Points on a hilly landscape, in no order, each with its height.
A ball rolls from a point to whichever of its 2 nearest points has the largest drop for the distance, and stops where none of them is lower. Distance is the straight distance between rows; heights are no part of it.
lam (h 260): [140 113 142 159 121 135 115 173 162 124 128 125 157 126 115  99  98 115
  77 101 164 142 129  93  60 144 169]
Koro (h 173): [127 165 112 171 124 126 104  88 153 155  93 122  93 149 171 131 177 155
 187 132 106 123 161 157 201 109 139]
tif (h 363): [115 179 186 162 111  83 140  93 104 155 128  92 104 109 148 141 153 168
 142 126 120 107 138 155 173 107 130]
purez (h 581): [ 94 113 124 116  97 140 105  88 164  95 155 100  74 103 150 118 157 115
 171 184 149 153 190 131  70 158 121]
rure (h 682): [ 83 180 117 119 165 134 102 145 120  93  72 124 152 136 128 142 106  93
 119  88 176 142  94 101  93 147 154]
libuk (h 755): [126 152 165 149 181  89 121 134 120  96 100 105 163 138 157 122 144 116
 118 114 178 131 113 135 107  87 147]
ledeg (h 265): [194 102 116 163 190 139 146 196 165 122 127 132 112 109 140 160 138 104
  82 190 108  97 127 130  88 131 144]
Toda (h 498): [140 176 157 128 106  84  88  97 132  94 143 162  92 124 140  84 160 100
 170 130 147 125  95 130 114  84  62]
Vuzo (h 137): [114 150  92 116 108 141 127 130 100 143 123 150 132 144  90 120  96 149
 155  71  89 146 128 101 114 179 106]
nidi (h 455): [ 98 161  98 156 113 158  91 147 196 139 129 131 147 135  77 153  69 120
 119  92 116 149 121  80  98 192 147]
gebi (h 553): [104 150 135  99 105 109 121  83  91 136 113 180 126 138 135 123 146 105
 162 115 112 121  91 160 184  97  49]
Duk (h 356): [159 103 129 138 161 136 132 185 127 147 112 169 156 116 143 164  96 152
 108 166 103 115 146 167 137 144 175]
Geliz (h 335): [109  94 108 159 136 140  80 195 171 137 137 136 172 142  51 137  78  97
  74 122 211 125  90  73  83 104 147]
Tobi (h 431): [144 156 157 134 115  77 115  99 128 121 138 150 100 136 142  92 158 127
 170 119 118 123 117 142 130  89  59]
ver (h 749): [110 156 170 107  92 120 172 113  58 149 154  92 134 115 106 132  96 179
 108  88 142 129 116 119 132 137 159]
Bof (h 548): [ 95 179 105  92 116 131 107 109 156  96  92 126 108 133 140 112 140 107
 172 105 139 144 126 138  89 167 131]
ribe (h 432): [ 96 185 160 136  90  90 128  82  86 157 113 130  89 111 145 131 145 155
 162 119 124 103 129 176 176 105  91]
Noz (h 409): [121 149 132 137 124 137 111 159 129 124 119 114 152 150 101 102 103 119
 105  67 172 142 115  71  58 135 162]
tede (h 106): [117  77  89  89 114 154 149 135  91 139 136 175 156 159  96 124 108 113
 143 101  79 143 110 108 155 131  71]
gosa (h 293): [ 84 175 137 120 141 127 144  92 103 148  74 119 149 122 149 157 130 158
 157 126 123 126 134 179 165 140 167]
Nuge (h 163): [179 136 139 160 146 126 128 101 191 118 142  68  97  97 140 131 194 106
 100 171 119 116 139  98  82 135 144]
libuf (h 340): [ 70 197 118 107 129 139 144  80  74 131  78 125 133 124 124 155 112 150
 146 100 114 125 122 150 142 157 133]
fena (h 243): [189 149 153 168 162 104 127 111 171 135 129  90 122 121 152 124 180 134
 119 139 104 116 150 116 109 118 144]
gefa (h 315): [178 106 123 159 179 139 132 208 157 133 117 162 124 109 147 139  94 122
  79 184 104 103 132 151 105 141 150]
rer (h 175): [133  67  93  83 107 145 133 152 143 120 147 175 151 156 109 106 116  78
 145 109  95 146 111 108 129 135  77]
dureb (h 167): [112 117  95  99 108 155 145 129  72 144 139 161 140 160  82 131 102 139
 154  90  88 137 117  93 142 156  79]
gib (h 210): [ 86  97 154 106 131 129 118 100 168 126  89 164 163 139 154 127 149 101
 145 134 106 143 100 130 222  57  92]
bepot (h 408): [ 87 129 126 100 107 163 167 120  86 153 125  97 165  75 110 175  83 196
 122 139 122 135  99 135 158 178 178]
gora (h 154): [ 81  76 111  87 126 165 157 115  98 131 110 163 179 150 106 149 127 119
 134 125  72 139  98 129 193  94  87]
demen (h 68): [169 120 115 151 126 146 127  90 193 128 154  68  59 102 146 121 186  97
 100 180 113 114 166 107  89 160 125]
Tuzo (h 674): [178 129 129 160 158 152 153 114 122 170 136 121 118 120 155 131 146 164
  89 167  74 109 177 162 193 145 170]
sube (h 763): [112 146 147 102  64 114 192  93  79 152 158  87 117  97  99 128 101 188
 126  98 126 113 109 140 160 139 142]
Pura (h 249): [107 167 118 130 128 117 124  86 123 146  80 126 123 149 158 126 153 158
 176 117 110 122 148 176 168 134 142]
tir (h 230): [118  99 128 149 163 112 113 163 178  79 116  99 136 121 166 163 163  87
 145 187 172 133 121 142  94 135 150]
nus (h 262): [119  81 125 111 123 126 103 123 187 113 116 171 133 148 159 124 172 101
 165 159 107 137 110 129 221  58  89]
bazor (h 719): [125 117 168 131 150 124 138 161  76 142 144 133 179 127 110 151  78 162
  84 109 162 139 111 106 113 120 181]
goro (h 630): [169  87 133 105 101 115 172 119  81 156 166 150 119 139 111 103 110 136
 113 102  81 119 160 147 161 122  92]
nis (h 734): [ 98 158 174 113 130 131 161 129  50 135 141  94 153 124 102 147  84 168
  88  95 178 132  98 100 125 112 176]
Geli (h 215): [134  98 125 161 150 131 100 196 155 143 138 167 170 136  69 150  56 125
  66 112 176 127  94  84  90 115 148]
bib (h 541): [107 128 100  97  94 127 104  96 176  84 151 123  72 120 153 106 172 105
 194 173 142 136 154 152 111 140 101]
Zus (h 471): [112 165  95  91 105 118 102  99 152  94 108 143  94 137 145  97 160 105
 195 124 128 129 126 154 118 137 105]
raben (h 232): [158 149  98 173 139 144 107  93 176 147 110 106 107 158 165 135 182 144
 172 149  98 128 160 147 185 125 169]
dek (h 655): [121 118 128 123  87 125 168  86 105 170 133 106 112 106 129 123 144 184
 131 129  96 114 162 176 201 135 147]
Vofo (h 178): [ 83  80 149  94 124 142 147  99 132 135  99 159 183 147 135 135 140 106
 128 127  85 139 102 135 210  67  93]
Sovis (h 305): [108 139 142 139 155 110 113 132 181  77 109  83 132 122 167 134 161  95
 146 162 177 138 128 135  87 134 156]
suv (h 126): [161 110 117 165 178 126 124 146 197 106 129  96 119 125 161 197 189  86
 137 198 146 117 114 123 103 116 155]
Kela (h 683): [190 126 116 147 153 133 151 116 135 158 130 123 111 134 146  96 143 146
  93 140  71 107 184 147 169 154 141]
vimer (h 500): [ 87 151 140 124  91 110 129  89  83 159 117 166  96 119 133 128 157 135
 169 122 119 101 103 178 196  94  60]
vifi (h 813): [106  78 128 111 153 106 126 188  54 126 148 156 145 119  96 186  66 167
 117 117 184 127  93 128 131 107 134]
zap (h 702): [159 126 172 140 147 113 143 143 100 140 136 124 158 124 136 122  99 157
  90 110 126 139 152 133 109 134 169]
tave (h 388): [105 108 128  99 121 167 153 133  98 162 120 133 165  87 127 176  85 191
 111 155 110 135 121 169 170 172 192]
Rakod (h 374): [130 106 137 118 147 144 145 154 102 160 113 155 165 103 145 174  87 177
 115 152 105 127 144 173 157 150 190]
por (h 200): [193 121 112 174 180 149 139 147 188 132 123 113 119 127 159 180 173 104
 116 195 104 106 128 132 118 131 166]
dapil (h 597): [135 136 120 101  90 148 121 147 116 116 162 164 127 174  89  86 130  97
 139  90 145 138  90  67  64 143  81]
ros (h 791): [115 102 121 131 183 121 104 187  68 120 127 135 185 146  92 112  99 108
 111 103 217 121  85 106 111  80 132]
paz (h 802): [ 97 104 124 121 174 129 108 189  50 132 143 144 171 145  80 152  78 142
 108 110 214 123  79  98 125  91 131]
sudot (h 720): [ 87 181 127 121 177 129 125 136  70 103  79 129 168 137 122 164  95 107
 103  85 178 130  86 103 116 127 151]
favip (h 642): [146  96 119 111  97 117 167 106  94 162 148 138 105 126 116 111 136 162
 120 116  78 113 174 164 186 126 111]
soru (h 391): [113 161 144 136 128 101 109 100 175  74 119  75  94 108 157 108 163 104
 150 151 172 135 136 122  73 109 134]
suri (h 341): [112  88  93  97  64 157 109 140 164 112 172 146  98 124 111  97 112  87
 131 122 129 150 142 109  69 176  85]
muruk (h 583): [186 122 140 128 101 105 133 127 118 116 158 132 122 149 108  67 141 127
 121  93 121 136 147 111  73 117  94]
vug (h 775): [120 121 138 139 182 111 102 164 109  94 110 100 179 137 123 100 123  98
 101 112 209 133  96 112  91  78 145]
demuv (h 161): [162  99  94 132 111 150 124  90 194 118 173  91  42 112 144 115 187  92
 133 187 106 119 177 124 118 148  97]
zulun (h 688): [183 118 180 151 166 117 161 140  97 146 151 115 152 109 149 141 115 160
  72 157 104 117 152 151 136 126 169]
kosa (h 613): [178 103 151 112 101 108 159 124  82 143 174 161 128 155 107  86 125 121
 122  92 108 127 140 120 121 110  74]
Dedad (h 442): [ 91  78 125 163 118 152  76 181 164 117 132 105 162 121  92 119  94  81
  78 133 217 138 101  81  64 112 149]
Bodat (h 415): [ 69 171 129 121 135 169 151 129  65 137 112 109 153 102 107 192  55 177
 125 124 135 136  96  97 150 170 158]
mos (h 473): [129 181 141 133 119  86  94  95 163  76 131 108  73 108 152  98 165 111
 159 134 155 123 121 124  86  94 102]
legi (h 326): [117 151 100 128 115 146 105 149 160 140 121 133 140 136  98 120  85 132
 125  75 110 149 130  91  93 196 146]
Pemu (h 695): [181 112  76 136 131 144 134 128 170 130 128 121  82 140 147  83 161 119
 114 143  75 112 184 143 155 152 122]
Ras (h 666): [149 119 133 150 119 141 158  97 110 175 139 105 125 112 149 141 144 185
 120 166  91 110 170 176 213 134 180]
sis (h 385): [ 75 194 124 118 138 157 147 111  55 135  88 113 144 118 108 174  81 154
 134 103 125 135 107 107 132 161 144]
Zud (h 238): [122  62 100  81  90 162 124 150 170 101 171 162 134 136 119 102 119  56
 133 129 116 154 111 106 109 143  78]
zibo (h 322): [141  88  98 118  84 143 119 138 164 115 163 120  76 109 135  81 132  93
 112 149 114 133 177 130  75 174  90]
sife (h 241): [141  61  99 119 100 155 132 104 166 111 172 114  51  97 140 105 153  83
 114 202 108 134 194 127  89 160  65]
leruv (h 821): [ 97  87 140  95 138 117 151 179  66 131 138 142 154 105 115 205  58 181
 117 137 168 127  86 141 138 128 151]
kes (h 92): [151 109 141 159 145 132 107 191 157 139 130 162 164 123  99 128  57 126
  57 118 150 133 114 108  85 138 164]
kelo (h 527): [141 147 129 122  95 128 120 137 121 119 146 130 121 155 102  74 127 120
 130  76 148 137 125  92  52 137 120]
subid (h 618): [ 99 201 114 104 132 128 115 115 111  96  82 127 129 142 128 126 118 110
 152  80 141 140 112 116  80 150 136]
Gabo (h 368): [156 111 119 117 105  94 120 110 149 119 145 152 106 145 138 104 167 112
 180 132 100 122 134 147 154 100  72]
mafi (h 718): [145 150 162 137 130  97 143 112 106 139 118 109 139 135 136 107 130 151
 130  97 121 135 146 139 110 127 150]
vode (h 736): [130 179 170 142 143  86 121 109 121 107 101 108 134 140 147 110 140 137
 136 100 144 127 134 135 101 101 138]
Diri (h 306): [161 168 184 183 160  86 128  97 130 161 131  97 119 120 153 148 171 160
 132 127 107 114 144 122 153  97 135]
zupu (h 708): [175  84  63 132 127 151 127 130 172 116 132 136  71 156 143 103 178 111
 130 152  74 111 171 139 188  98  98]
suru (h 316): [140 101 115 111 115 115 105 116 187 101 143 157 112 144 151 106 179  95
 183 161 114 131 123 139 183  85  71]

Where does a ball stop that starts at each point below?
Kela -> kelo
Gabo -> tede
ribe -> demen
Bodat -> Koro
mos -> suv
sube -> kelo
bepot -> suv
